Each row is a point on a landscape with many valleys, with its height.
From any point a ball rolls to the lowest of the 2 points nearest to it. It stops when none of these is lower. Distance is the straight distance between rows; heights are no part of it.
zuzo: [-0.45  1.52 -0.33 -0.62 -0.06 -2.86  0.32 -0.92 -1.07  0.30 -2.15 -1.66
 -0.39  0.85 -0.49 -0.55  1.92  0.40 -0.99 -0.06]  (h 433)
muso: [-0.40  0.72 -0.31 -0.33 -0.55 -1.39  1.07 -0.74 -1.91 -1.15 -2.04 -1.79
 -0.21 -1.36  2.24 -0.99  0.57  0.25 -1.66 -1.34]  (h 508)
gor: [-0.80 -0.64 -0.67  1.24  1.10  4.41  0.12  0.21  1.54  0.55  0.89  1.12
  0.14  0.68 -1.96  1.05 -2.36  1.49  2.89 -0.91]  (h 471)
Borum: [-1.48  0.81  2.60 -2.01  1.26 -2.45  1.91 -0.21 -0.89 -2.55 -1.70 -2.76
 -1.14  0.88  1.58 -0.35  0.53 -2.64 -1.15  0.75]  (h 423)
kevat: [-0.67  1.63  0.27  0.55 -0.22 -0.09  1.09 -0.40  0.59 -0.83 -0.21  2.55
  0.26  0.03  1.17  0.75 -1.63  4.29 -1.11 -0.63]  (h 645)
peme: [ 1.09  1.63 -1.33 -0.21 -1.43 -1.28 -0.97 -0.87  0.39 -0.19  1.10  1.59
  0.38 -1.35 -2.50  0.43  1.39 -0.09 -1.58  2.17]  (h 647)
bovab: [ 1.22 -1.49 -1.19 -0.64  0.19 -0.02 -2.69  1.92  0.32  1.97  2.76 -0.05
 -0.69  0.29 -0.66 -0.16 -1.65 -1.98  1.77 -2.11]  (h 235)
tov: [ 0.28  0.40 -1.13  0.66 -1.01 -0.15 -0.54 -0.33 -1.15 -0.78 -1.37 -0.89
  0.18 -3.77  2.15 -1.17  1.89  1.64 -1.37 -0.91]  (h 475)
ledu: [-0.37 -0.12  0.58 -1.98  0.88 -2.52  1.37  0.91 -0.99 -0.94 -1.41 -0.40
 -0.80  1.96 -2.26  0.80  0.85 -0.87 -0.81  1.03]  (h 501)
tisef: [-2.38 -0.94  0.67 -0.09  0.12 -0.48  2.43 -1.40  0.80  0.31 -0.28  0.76
 -1.83  1.62  1.87  0.47 -0.35  0.54  0.63 -3.42]  (h 299)
pelup: [-0.22 -1.66 -0.05  0.50 -1.49  0.79 -0.74 -1.72  0.66  1.74  0.12 -0.17
 -0.20 -1.30 -1.31 -0.69  4.46 -0.80 -0.03 -0.49]  (h 245)
pupon: [-0.18  1.31 -0.77 -0.17  0.61  2.32 -0.27  0.40  0.40 -0.86  0.65  0.12
 -0.82 -1.76 -1.64  1.34 -3.14  2.83  1.15 -2.22]  (h 652)
Sas: [ 0.50  0.38 -1.37  0.26 -2.21  1.98 -0.84  0.02  1.71  0.95  1.84  0.59
  0.79 -2.13  1.29  2.18 -0.92  2.43  0.55 -2.69]  (h 206)
Vig: [-2.38 -2.10  1.50 -0.16 -0.08  1.23  3.49 -1.33  0.71  0.55 -0.76  0.75
 -0.72  2.58  0.13  1.04  0.97 -0.33  1.17 -1.76]  (h 348)
Sos: [ 0.23 -0.15 -1.97  1.65 -2.60  0.48 -1.87 -1.14  1.85  0.85  2.01  0.29
  0.87 -1.90 -1.08  0.85  0.90 -1.14 -0.18  1.67]  (h 211)
tem: [-1.01  2.55  0.44  1.85 -0.85 -1.30 -0.46 -1.79  2.11  1.50  0.06  1.38
 -0.05  0.97  0.27  0.21  1.56  3.06 -1.55 -0.15]  (h 512)
guzis: [ 0.49 -0.47 -0.44 -1.94 -0.37 -1.42  1.91  0.56 -2.13 -2.56 -1.58 -2.17
 -0.02 -0.48  0.03  0.00 -0.94 -3.38 -0.82  0.92]  (h 357)
ruzi: [ 1.98 -0.44 -1.24  0.64 -1.34  0.37  0.01  1.40 -1.53 -0.87 -0.22 -0.20
  1.11 -1.95  1.94 -1.12 -2.56 -0.57 -1.61  0.61]  (h 513)
bover: [-1.87  1.01 -1.59 -0.84  0.61 -0.45  1.75 -0.61  1.29  0.57 -0.86  0.63
 -1.25  1.86 -1.81  1.50 -0.87  1.63  1.59 -1.73]  (h 430)
kur: [ 2.07  0.81 -2.50 -1.63 -1.31 -1.18  0.26  0.40 -1.58 -1.16  0.19 -0.43
  0.80  0.08 -1.14  0.34 -2.01 -1.15 -0.33 -0.43]  (h 692)
bas: [ 0.56 -1.99 -0.59  0.84 -0.50  2.07 -1.04  0.00 -1.15  0.51 -0.76 -1.43
  0.50 -3.20  1.52 -1.23  2.85 -0.56  0.25 -0.50]  (h 349)
Vuk: [-0.66  1.81  1.26  0.98  0.30 -1.40 -1.96 -2.43  1.09  1.91  0.43 -0.82
 -0.99 -0.63  1.00 -1.56  3.46  1.20 -2.06 -0.12]  (h 768)
nure: [-1.87  1.21  0.23  1.76  0.37 -0.39  0.40 -1.50  0.26  1.21 -2.03 -0.64
  0.13  0.11  1.75 -0.98  1.80  2.73 -1.14 -0.51]  (h 311)
Vot: [ 0.55  0.63 -2.68  0.97 -3.37  0.16 -1.49 -0.21  1.72  1.41  1.53 -0.48
  0.58 -2.32  1.04  1.23  0.40  0.55 -0.71 -1.63]  (h 147)
Kera: [ 0.68  1.91 -1.34 -1.98 -0.85 -1.93  1.92 -0.12 -1.91 -2.67 -0.71 -0.55
  1.11  1.95 -1.16  0.57 -1.87 -0.14  0.26 -1.20]  (h 687)
Tevi: [ 1.52 -1.19 -0.70  0.29  0.35 -0.33  0.36  2.20 -0.39 -0.61  0.00  0.44
  1.00  1.00 -0.13  0.07 -3.38 -2.10  0.57  1.95]  (h 720)
Podos: [ 0.72 -0.93 -2.70  0.81 -2.47  0.39 -1.49  1.40  0.52  2.19  1.76 -0.43
  0.72 -0.94  1.02  0.35 -0.92 -0.52  0.46 -2.32]  (h 190)
meb: [ 0.51 -1.74 -0.39  1.67 -2.47  3.79  0.10 -0.58 -0.61  2.61 -0.78 -0.22
  1.66  0.43 -0.02 -0.21  2.14 -1.20  1.78  1.14]  (h 234)
masig: [ 1.34  1.66 -2.25 -0.47 -0.82  0.16 -1.70 -0.23  1.23 -0.26  2.55  1.57
 -0.06 -1.47 -2.49  1.53 -0.99  1.26 -0.12  0.04]  (h 613)
fomes: [ 0.82 -0.40  0.29  0.56 -1.69  2.70 -3.29  0.34  2.24  2.02  4.46  0.88
  0.42 -2.00  0.60  1.42 -0.74  0.96  1.27 -2.17]  (h 374)
Kavib: [ 1.58 -0.40 -1.49 -0.61 -0.62 -0.20 -1.09  0.20 -1.19 -0.02 -0.46 -1.03
  0.02 -2.66 -0.38 -1.20  1.46 -0.84 -1.17  0.90]  (h 284)
vuneb: [ 2.04  0.96 -0.16 -1.00 -0.59 -1.76 -0.89 -0.27 -2.81 -1.91 -0.52 -0.17
  0.19 -1.62  0.02 -1.70  1.09  0.37 -2.07  0.46]  (h 323)
vazur: [ 0.55 -2.28 -1.54  0.11 -1.37  0.62 -0.90  1.11  0.38  2.38  0.20 -0.57
  0.68  1.06 -1.37  0.63  0.93 -2.74  1.16  0.01]  (h 369)
supen: [ 0.02  1.75 -0.56 -0.38  0.49 -1.73 -0.55 -0.97  0.01  0.14 -1.35 -0.27
  0.19 -0.45 -2.85 -0.43  3.16  0.02 -0.54  3.17]  (h 510)
Lafim: [-0.34 -0.18 -0.24  0.87  1.57  0.76 -0.42 -0.73 -0.95 -0.69 -1.12 -0.86
  0.81 -3.58  1.84 -1.42  2.93  1.41  0.74  0.14]  (h 424)
gad: [-0.52  0.94  1.27  0.56  0.66 -0.98  0.92 -0.62 -0.08 -0.47 -1.20  2.03
 -0.13  0.68  0.36 -1.09  0.61  1.88 -1.62  0.75]  (h 301)
Sib: [ 0.30  4.48 -0.04  0.94  0.35 -1.34 -1.78 -1.93 -0.77 -0.20 -1.46 -1.44
  1.12  0.97  1.26 -1.49  1.33  2.31 -1.44  1.39]  (h 622)
libop: [-1.66 -0.50 -0.51 -0.76  0.33  0.69  2.98 -0.71  0.95 -1.87 -0.74  1.08
 -0.64  0.93  0.32  0.49 -2.03 -0.20  0.70 -0.69]  (h 702)
kat: [-1.57  0.51  1.35 -1.06  3.02 -1.67  0.50  0.24 -0.71 -0.63 -2.30 -4.47
 -0.65  0.60  0.36  0.42  2.65 -0.54  0.91  0.81]  (h 809)
pove: [-1.15  0.54  3.22  0.02  3.31 -0.30  0.40 -1.13 -0.26 -0.42 -2.29 -3.42
 -1.33  2.31  2.38 -0.98  0.02 -0.99 -1.03  1.58]  (h 435)
Burom: [-0.05 -1.67  0.44  0.66  1.17 -0.01 -1.23  2.68  0.08  1.24  2.11  1.30
  0.97  1.62  0.52 -0.48 -2.85 -2.20  2.57 -0.20]  (h 722)
lotaz: [ 0.17 -1.40  1.13  0.75 -0.07  0.74  0.68 -0.74  0.96  0.00  0.23  3.62
 -0.09 -0.30 -0.53 -0.93  1.43  1.55 -1.29  0.60]  (h 140)
tafid: [ 0.56 -2.98  1.14  2.02 -0.91  2.38  0.49  1.52 -0.56  1.24  1.07  1.45
  1.81  0.66  2.48 -1.10 -1.73 -1.80  0.93  0.76]  (h 447)
Muvin: [-0.22  1.78  1.15  1.26  2.66 -0.59 -1.04 -1.25 -1.01 -0.71 -1.31  0.30
  0.33 -1.03  1.04 -2.53  2.14  2.32 -0.96  2.42]  (h 599)
Dulem: [-1.93  0.50  0.52  1.29 -0.86 -0.67  1.74 -1.21  1.06  0.97 -1.14  1.17
 -0.70  1.12  2.02  0.37  0.29  3.05 -0.80 -2.37]  (h 246)
fud: [ 1.49 -1.29 -0.12  1.04 -0.93  2.28 -0.04 -0.07  1.36  0.63  1.65  3.37
  0.55 -0.56 -1.60  0.37  0.29  0.74 -0.23  1.31]  (h 300)
toka: [ 0.11 -1.64 -0.38 -0.72  0.80  0.14  0.55  1.80 -0.70 -0.59 -2.18 -2.87
  0.12 -0.25 -1.71  0.60  2.20 -1.53  0.56  2.76]  (h 420)
monu: [ 0.55 -0.82 -0.46  1.05  0.37  1.93 -0.91 -0.36  0.27  0.18 -0.82  0.38
  1.29 -1.93 -1.68 -1.00  2.51 -0.15  0.67  3.12]  (h 582)
Rikat: [-0.49 -2.28  1.68  0.03  1.21  0.98  1.77  0.49 -0.42 -1.24 -1.90  0.09
 -0.24  0.18 -0.77 -0.20  1.37 -1.14 -0.26  2.63]  (h 292)
tudu: [ 0.14 -0.77 -1.27  0.01 -0.91 -0.53  1.91 -0.06 -0.72 -1.04 -1.72 -0.16
  0.16 -0.54  0.79 -0.25 -0.57 -0.10 -0.65 -0.70]  (h 532)
tobi: [-0.59  0.24 -1.16  1.61 -2.24  1.30  1.16 -1.00  1.56  0.94 -0.55  1.90
  0.87 -0.81 -0.42  0.79  1.03  2.34  0.02 -0.23]  (h 434)
Rito: [ 1.13  1.23  2.44 -1.06  1.55 -2.31 -0.19 -0.90 -1.65 -1.09  0.12  0.93
 -1.16  2.05  0.44 -1.89 -0.29  0.34 -2.58  0.73]  (h 436)
miz: [ 0.59  3.81 -0.76  0.58 -1.00 -1.51 -0.88 -1.34 -0.79 -1.39 -0.95 -0.32
  1.91 -1.47  0.02 -0.74  1.81  2.24 -1.69  1.80]  (h 671)
Sudol: [-1.20 -0.17 -2.11 -1.30 -1.00 -1.30  2.44  0.11  0.13  0.08 -1.61 -0.79
 -0.62  1.63 -1.23  1.78 -0.48 -0.44  1.21 -1.50]  (h 412)
pubor: [-0.67  0.16  2.63 -0.46  2.21 -1.49  1.72 -0.75 -0.74 -1.44 -1.41  0.79
 -0.53  1.38  0.96 -1.39 -0.21  0.12 -2.00  1.61]  (h 389)
sot: [-0.89  1.59  2.88 -0.26  2.26 -1.17  0.49 -1.04  0.04 -1.10 -2.12 -1.14
 -0.75  3.81  1.75 -0.84 -1.54 -0.84 -1.97  1.84]  (h 462)
Nulol: [-0.22  0.53 -1.80 -1.11 -1.26 -0.33 -0.48 -0.66  1.36  1.01  1.87  0.94
 -1.28 -0.59 -1.67  1.10  0.79  1.24  0.51 -2.62]  (h 159)
lozov: [-2.32 -0.64  1.76 -1.13  0.29 -0.19  3.69 -0.09  0.92 -1.99 -1.43  0.36
 -1.05  1.01  0.89  1.12 -0.52 -2.48  0.05  0.20]  (h 730)
ridar: [-0.44 -1.27 -1.56 -0.27 -1.91 -0.01  0.33 -0.49  0.86  1.67 -0.09  0.30
 -0.38 -0.17 -0.23  0.64  1.63 -0.15  0.16 -2.07]  (h 213)
Rada: [ 0.67 -1.30 -0.01 -1.49  1.11 -0.07  1.85  1.25 -0.04 -2.18 -0.07  1.07
 -0.19  1.02 -1.80  0.99 -3.30 -1.54  0.65  2.09]  (h 731)
zazir: [-0.66 -0.87  0.95 -0.45  1.98 -0.61 -0.45 -0.83 -1.15  0.89 -1.04 -1.43
 -0.89 -1.17  0.03 -0.93  4.27 -0.25  0.09 -0.09]  (h 345)
lelis: [ 0.77 -3.34 -0.42 -0.04 -1.07  1.11 -0.69  0.84 -1.34  0.93 -0.23 -0.68
 -0.41 -1.36  1.18 -0.98  1.54 -2.47 -0.42 -1.12]  (h 279)
sen: [-0.32 -1.99  0.27 -0.41 -0.01 -0.64  0.79 -0.30  0.00  0.92 -1.16 -0.01
 -0.72 -0.34 -0.78 -0.43  2.84 -0.48 -0.40 -0.78]  (h 277)
Vek: [ 1.22  0.39 -1.70  0.49 -0.34 -1.10 -1.52  2.54 -0.36  1.07  2.30  0.05
  1.63  0.22  1.64 -0.78 -3.20 -0.96  1.08 -0.25]  (h 707)
rokin: [-0.55  2.59 -0.18 -2.09  0.25 -1.70  1.68 -0.95 -1.26 -2.93  0.13 -0.05
 -0.56  1.62 -0.66  0.52 -2.97  1.45  0.45 -2.77]  (h 678)
Zoru: [ 0.88 -0.87 -0.37  1.25  0.33 -0.81 -1.27  2.89 -0.87  1.54  0.99  0.46
  2.15  0.95  0.50 -0.92 -1.91 -2.14  1.08  1.61]  (h 713)
Votog: [-1.67  1.03 -0.43  0.25  0.01 -0.75  0.86 -1.63  1.93  1.68  0.12  1.59
 -0.62  1.30 -1.48  0.59  1.17  2.13  0.21 -0.72]  (h 460)
zale: [-0.49 -1.42 -1.02  0.28  0.80  2.39  0.96  1.01  1.14 -0.42  0.32  1.10
  0.02  1.38 -1.09  1.02 -3.41 -0.70  2.53 -0.07]  (h 503)
kezir: [-0.15  0.57 -0.84  0.11 -2.95 -0.88 -0.98 -1.29  1.22  1.02  0.97  0.22
 -0.36 -2.98  1.12  0.87  2.37  1.40 -1.69 -2.29]  (h 210)
guf: [-2.68 -1.55  3.12 -0.22  0.48  0.45  3.57  0.51  0.61 -1.50 -1.65 -1.76
 -0.69  1.34  0.36  1.36  1.82 -2.55  0.02  0.93]  (h 759)
dapu: [ 0.02  0.87 -1.53  1.70 -0.94  0.65 -0.19 -0.97  0.90 -0.13 -0.97  1.20
  1.22 -2.18 -0.44 -0.29  1.84  1.44 -0.68  2.07]  (h 498)
keve: [-0.51  0.72  1.09  0.73 -0.88 -1.71 -1.79 -2.13  1.57  0.74  1.66  1.61
 -1.00 -1.56 -0.87 -0.44  3.57  0.86 -2.11  0.50]  (h 726)
lef: [-0.42 -1.84 -0.85  1.87 -0.71  2.47  0.73  1.12  0.31  1.09 -2.09 -1.51
  2.17  0.85  0.05  0.27 -0.04 -1.46  1.59  2.14]  (h 339)
vamod: [ 1.04 -2.09  1.11 -0.29  0.85  0.55  1.72  0.87 -0.10 -1.18 -0.75  2.63
  0.13  0.05 -1.49 -0.35 -0.30 -0.49 -0.50  2.43]  (h 383)
sonud: [ 0.62  2.21  0.54  0.16 -1.72 -2.06 -1.49 -1.72  0.93 -1.24  2.46  2.19
 -0.53 -1.72 -0.97  0.67  1.76  1.52 -2.48  1.38]  (h 681)
Gid: [-1.08  1.46  0.86  1.23  2.05 -0.23 -1.02 -1.60  0.94  1.50 -1.02 -0.67
  0.50 -0.24 -0.48 -0.95  4.07  1.17  0.15  2.50]  (h 657)
sezot: [ 2.33  0.54  0.14 -1.27 -1.27 -1.68  0.05  0.20 -1.68 -1.57  1.14  1.33
 -0.41 -1.21  0.77 -0.54 -0.35  1.31 -2.39 -1.41]  (h 355)
Lezal: [ 2.05  0.00 -1.69 -1.24 -0.33 -0.74 -0.29  1.76 -1.30 -1.12  1.88 -0.08
  0.44 -0.53  1.22  0.03 -4.75 -1.31  0.33 -1.16]  (h 701)
dav: [ 1.32 -2.09 -1.71 -0.72 -1.45 -0.17 -0.80  1.20 -0.08  0.71  0.93  0.02
 -0.58 -0.55  0.47 -0.27 -0.93 -1.92 -0.08 -1.82]  (h 224)
diti: [ 1.08 -2.45 -0.53  1.88 -1.49  1.90 -0.30  1.29 -0.44  0.31  0.58 -0.12
  1.53 -1.18  3.40 -1.02 -1.97 -0.93 -0.40 -0.13]  (h 488)
Sibu: [-0.92  0.03 -0.55 -1.46  0.94  0.94  1.23  0.17  0.19 -2.30  0.59  0.02
 -1.00 -0.45 -0.62  0.46 -3.92 -1.08  1.27 -1.60]  (h 680)
selu: [ 0.64  1.92 -0.84  0.10  0.44  2.25 -2.88  1.29  1.32  0.43  1.94 -0.69
 -0.05 -1.53 -1.83  1.00 -2.96  1.64  1.74 -1.72]  (h 642)
pido: [ 0.30 -1.27 -0.58  1.68 -1.86  0.79 -2.10  1.38  0.40  3.12  1.22 -0.33
  1.79  1.29  0.62 -0.68  1.26 -2.87  1.98 -0.16]  (h 337)
fik: [-0.75 -3.18  1.22 -0.67 -1.36  2.59  2.25  0.55  0.37  0.02  0.19 -0.23
 -0.42  1.83  0.60  1.18 -0.24 -3.51  2.06 -0.72]  (h 58)
Masu: [-1.06  1.20  1.27  0.71  2.07 -1.39 -0.01 -1.48 -0.63  0.71 -2.47 -2.08
 -0.40  1.72  2.15 -0.94  0.87  0.92 -1.22  0.51]  (h 378)
puzen: [-0.16 -2.26 -0.22  1.78 -1.98  2.69 -0.37  0.86 -0.39  2.74 -0.84 -1.38
  1.69  2.18  0.86  0.21  0.42 -2.71  2.32  0.66]  (h 296)
Bofi: [-0.10  2.94  0.75 -0.50  0.77 -0.05 -0.29 -0.36  0.88 -0.77  1.30  2.20
 -0.74 -0.48 -0.50  1.80 -1.47  4.86  0.02 -1.45]  (h 617)
Vomub: [ 1.38  1.85  0.79 -0.88  0.72 -1.76  0.43 -0.21 -2.29 -1.76 -1.76  0.82
  0.69  0.74 -1.60 -1.30  0.54  0.79 -1.44  2.63]  (h 470)
rivu: [-1.25 -1.58  0.02  0.82 -0.77  2.41  2.39 -1.00  0.86  1.01 -0.21  2.24
 -0.32  1.36 -0.47  0.91  0.27  1.66  1.91 -1.29]  (h 398)
zepo: [ 0.33 -0.40 -0.96  2.01 -3.01  1.99 -2.73 -0.59  2.21  1.91  3.77  1.14
  1.18 -1.61  0.07  1.22  0.28 -0.40  0.42 -0.01]  (h 297)
sego: [ 1.77 -1.31 -1.36  0.30  0.13  0.69 -1.74  1.83 -1.66 -0.18 -0.53 -2.03
  1.38 -2.66  0.88 -1.43  0.19 -2.05 -0.09  1.55]  (h 315)
bik: [-1.16 -2.60  0.72 -0.18 -0.97  1.09  0.28  2.07  0.14  0.82  0.99 -1.35
  0.42  2.81  1.60  0.99 -1.55 -4.55  3.04 -0.85]  (h 143)
Foz: [ 2.21  0.73 -1.72 -0.43 -2.03 -0.36 -1.28  1.54 -0.59 -0.45  1.53  0.31
  0.90 -2.11  1.59  0.37 -2.17  1.09 -1.48 -0.95]  (h 528)
fitiv: [ 1.57 -1.63 -0.44 -1.50 -0.20 -0.86 -0.08  1.17 -1.13 -0.51 -0.68 -0.54
 -0.36 -0.70 -1.54 -0.17  0.56 -2.20 -0.92  1.16]  (h 249)
Zot: [ 0.48 -2.97  0.04 -1.30 -0.11  0.12  0.85  1.89 -0.09 -0.97 -0.24 -1.07
 -0.41  0.54 -0.55  0.65 -1.18 -3.96 -0.03  0.54]  (h 215)
Gepi: [-1.29 -0.27  0.72 -1.82  0.04 -2.38  2.23 -0.40 -0.76 -1.08 -1.31 -1.38
 -1.48  0.92  0.65  0.08  0.25 -1.68 -0.97 -1.28]  (h 457)
puv: [ 1.86 -0.27  0.35 -0.41  0.45  1.19 -2.51  2.16 -0.14  0.03  3.67  0.55
 -0.56 -1.92  0.85 -0.10 -3.20  0.26  0.86 -2.13]  (h 481)
Nosar: [ 0.73  2.06 -1.04 -0.69 -0.74  1.22 -3.49  0.08  2.08 -0.08  3.70  0.11
 -0.87 -2.63 -2.29  2.28 -1.45  1.62  0.82 -0.89]  (h 629)
des: [-1.52 -2.06  1.71 -0.16  1.93  0.66  0.64 -0.68 -1.24 -1.22 -2.09 -1.93
 -0.99 -1.15  1.46 -0.69  3.22 -1.50  0.91  0.09]  (h 418)
nuze: [-0.48 -1.09 -1.44  1.49 -1.13  2.02  1.64 -0.20  1.00  1.31 -1.63  0.64
  1.63  0.22 -0.97  0.58  0.26  0.52  0.70  1.22]  (h 387)
fep: [ 1.95  0.27 -0.11 -1.56  0.74 -1.36  0.92  0.34 -1.20 -1.86 -0.08  2.22
  0.20  0.47 -1.81 -0.36 -0.82  0.06 -1.11  1.81]  (h 437)
lenak: [ 0.01  1.28  1.34  0.53  1.08 -1.49 -1.73 -1.60 -0.63  1.26 -0.63 -1.67
 -1.02 -0.41  3.04 -1.95  1.98  1.63 -2.55 -1.37]  (h 794)
tak: [ 0.66  0.89  1.27 -1.75  0.48 -2.54  1.11 -0.38 -1.55 -2.30  0.60  1.68
 -1.29  0.81  0.52 -0.44 -1.16  0.98 -1.47 -1.49]  (h 388)
dero: [ 0.44  2.71  0.11 -1.47  1.29 -1.97  0.32 -0.73 -0.06 -1.09  0.99  2.22
 -0.47  1.91 -2.76  0.38 -0.60  2.22 -0.45 -0.22]  (h 570)
Gog: [-0.38 -1.31  0.76  0.25  1.86  3.33 -0.85  0.95  0.34 -0.72  1.70  0.14
 -1.54 -0.02 -0.30 -0.16 -4.11 -0.82  2.36 -2.09]  (h 527)
zaf: [ 0.24  0.58 -0.50 -0.87  1.34  0.69 -0.93  1.61 -0.70 -1.54  1.97 -0.98
 -0.32 -0.43  0.41 -0.30 -5.54 -1.11  1.59 -1.76]  (h 694)
remif: [ 0.08  2.93 -0.23 -0.36 -2.79 -2.25 -1.73 -1.83  1.13  0.12  1.61  0.44
 -0.05 -1.54  0.68  1.69  1.46  2.88 -2.16 -1.38]  (h 278)
keke: [ 1.28 -0.48 -1.61 -1.24 -0.21  1.04 -1.57  0.58  0.95  1.01  2.23  0.67
 -1.39 -0.54 -1.72  0.47 -1.13  0.15  1.39 -2.38]  (h 202)
fugo: [ 1.46 -1.14 -0.79 -0.58  0.33  0.23  0.47  1.51 -1.91 -1.69 -1.48 -2.10
  1.01 -1.20  0.73 -0.60 -1.64 -2.81 -0.57  2.26]  (h 338)
Kove: [ 0.03  0.90  1.73 -2.34  0.74 -2.19  2.11  0.04 -2.32 -3.81 -1.19 -0.64
 -0.34  1.00  0.29 -0.23 -0.61 -1.88 -1.17  1.16]  (h 385)
kul: [-1.11 -0.99  1.54 -0.65  1.76 -1.55  1.34 -1.06  1.31  1.78 -0.48  1.19
 -1.79  3.18 -1.12  0.49  1.28  0.36 -0.06 -0.51]  (h 770)
minat: [-1.21 -0.15 -0.74  1.53  1.14  3.02  0.20  1.66  1.08  0.31  0.80 -0.16
  1.23  1.25  0.47  0.45 -4.85 -0.18  3.42 -0.65]  (h 529)
Tebe: [-0.34  1.65  1.24 -2.06  0.79 -3.38  1.38 -0.67 -1.16 -0.93 -0.90 -1.33
 -1.16  3.13 -0.61  0.07 -0.52 -0.81 -0.86 -0.67]  (h 479)
nula: [-1.31  2.98 -0.13  1.21 -0.18 -1.35 -1.18 -2.51  1.08  0.68 -0.29  0.10
  0.23 -0.52 -1.74 -0.32  2.83  1.14 -1.19  2.50]  (h 580)
livut: [ 1.67 -1.88  0.54  1.70 -1.22  3.18 -0.53  0.81  0.12  1.37  2.28  2.83
  0.78 -0.32  0.77 -0.47 -0.70 -0.25  0.51  0.16]  (h 386)
zifu: [ 1.29  0.63 -2.55 -0.41 -0.98 -0.29  0.12  0.31  0.92  0.79  0.38  1.37
  0.65 -0.13 -2.37  0.82 -0.44  0.30 -0.14  0.88]  (h 628)
pekep: [ 0.84  2.70  1.12 -0.17  2.50 -1.37 -0.68 -0.81 -2.36 -2.00 -1.71 -0.56
  0.91  0.70  0.83 -2.25  0.70  1.76 -1.30  2.88]  (h 526)
Lupel: [-0.33 -0.51  0.97  1.34  0.92  4.00 -1.32  1.48  0.54  0.03  2.07 -0.15
 -0.03 -1.25  1.35  0.44 -3.93  1.13  2.02 -2.75]  (h 554)
kud: [ 0.62  0.09 -1.53 -0.60  0.04 -0.87  0.23  0.92  0.15  0.13 -2.16 -0.92
  1.08  0.09 -3.12  0.71  1.53 -0.40 -0.16  3.47]  (h 459)
Guvul: [-0.27 -0.39  0.64  0.54  1.84  1.49 -2.97  2.45 -0.10  0.61  2.72 -0.57
 -0.82 -0.78 -0.25 -0.85 -3.52 -0.79  2.55 -2.47]  (h 502)
Tus: [-1.56 -0.53  2.27 -0.46  4.20  0.16  1.06 -0.50 -1.09 -1.53 -1.28 -2.20
 -0.78 -0.68  2.87 -0.79  2.44  0.14  1.28  0.80]  (h 477)
tovaf: [-0.49  0.83 -0.73 -1.34  0.26  0.11  1.19  0.04 -0.43 -1.90  0.73  0.54
 -1.11 -0.62  0.02  1.17 -2.84  2.21  0.21 -2.62]  (h 664)
Luf: [-0.22 -0.38  0.64 -0.56  2.11 -0.76  0.72  0.18 -1.59 -1.25 -2.35 -1.29
 -0.18 -0.54 -0.81 -0.64  1.31 -0.18 -0.01  2.15]  (h 372)
vupos: [-0.39 -1.74 -0.74 -1.15  0.07 -0.17  0.62  2.10  0.59 -0.15  0.56 -1.46
 -0.23  1.32  0.20  0.90 -3.17 -4.02  2.07 -0.87]  (h 182)
Zum: [-2.02 -0.54  2.39 -0.12  1.70 -1.78  1.62 -0.46  0.88  0.92 -2.00 -1.48
 -1.36  3.43 -0.81  0.65  1.45 -0.39 -0.48  0.55]  (h 749)
Balal: [-0.49 -3.34  1.60  0.11 -0.56  2.15  2.03  0.18 -0.33  0.26 -1.01  0.56
  0.00  1.45 -0.86  0.53  1.51 -1.62  0.73  0.68]  (h 178)
Ger: [ 0.88  2.76 -0.76 -0.84 -0.95 -0.74 -0.07 -0.43  0.42 -1.19  1.48  2.52
  0.12 -0.46 -1.90  1.24 -1.12  3.16 -0.65  0.19]  (h 595)
bek: [-0.02 -1.08 -0.90  1.31 -1.35  3.29  0.39  0.13  1.05  1.52  1.33  1.77
  0.51  0.54 -0.19  1.16 -1.09  0.82  2.29 -1.87]  (h 438)
lenu: [ 0.26 -1.12 -1.00  1.68 -2.50  2.22 -1.86 -1.20  0.94  2.01  1.02 -0.24
  1.20 -1.69 -1.01  0.16  3.13 -1.83  0.66  1.11]  (h 81)
kopa: [-1.55 -0.04  1.64  0.81  2.33 -0.28  0.51 -0.72  0.57  1.06 -2.51 -1.28
 -0.20  1.54 -1.14 -0.24  2.88  0.76  0.35  2.08]  (h 714)
Tanud: [ 1.02 -0.77  0.63  0.99 -0.74  0.80 -2.57  2.31  0.20  1.85  3.92  1.46
  1.07 -0.91  2.24 -0.42 -1.78 -0.48  1.21 -1.49]  (h 455)
kelat: [-0.32 -1.98 -2.09 -0.49 -0.65  0.58  0.91  0.63  0.92  1.25 -0.39 -0.12
 -0.15  1.32 -1.69  1.75 -0.56 -1.32  2.09 -0.73]  (h 393)
tane: [ 0.44  0.79  1.16  1.32  0.34  1.55 -4.24  2.01  1.35  1.55  4.47  1.03
  0.89 -1.89  0.56  0.62 -1.71  1.07  2.17 -1.90]  (h 422)
pemed: [ 0.14  2.77  0.46 -0.35  0.87 -2.43 -0.49 -1.72  0.67  1.23  0.14  1.39
 -0.63  2.59 -1.54 -0.26  0.44  1.76 -1.33  1.32]  (h 530)
galon: [-0.23  3.88  0.54  1.06 -0.98 -1.37 -0.96 -1.42  0.57  0.47 -0.52 -0.40
  0.59  0.01  1.77 -0.30  0.84  3.35 -2.93 -0.24]  (h 567)
nade: [ 0.14  2.16  0.85 -0.69  1.27 -3.01 -0.83 -1.29 -0.14  1.68 -1.14 -1.41
 -0.85  2.59 -1.78 -0.52  1.57  0.18 -0.96  1.43]  (h 476)
fug: [-2.24 -0.55  2.48 -0.42  2.39 -0.20  2.14  0.73 -0.58 -2.00 -2.26 -3.30
 -0.78  0.32  0.48  0.94  1.97 -1.25  0.35  2.11]  (h 788)
zire: [ 1.06  1.54  1.32 -0.17  0.95 -1.74 -1.64 -1.98 -0.86  1.00 -0.72 -2.00
 -1.49  2.40  1.98 -1.74 -0.16  0.57 -3.11 -1.14]  (h 815)
vofu: [-0.89 -0.31  2.12  0.79  3.04  0.11  0.32 -0.87 -1.01 -1.24 -1.64 -0.09
 -0.34 -1.00  2.74 -2.45  1.81  1.05 -0.47  1.19]  (h 537)

Call two points neighbours if one is among the 2 nearest of the other. Go from one point of each pair to the other, from neighbour to neighbour, staying as low as possible. Name the highest point that can't be avoided.
lenu and Nulol | sen
Nulol and Vot | bovab
Rikat and lotaz | Rito
Rikat and Dulem | sot

Where does a ball stop that starts at each point below?
Gog | lenu
tudu | Vot
Lupel | lenu
Foz | fik
Gepi | fik
Rito | fik
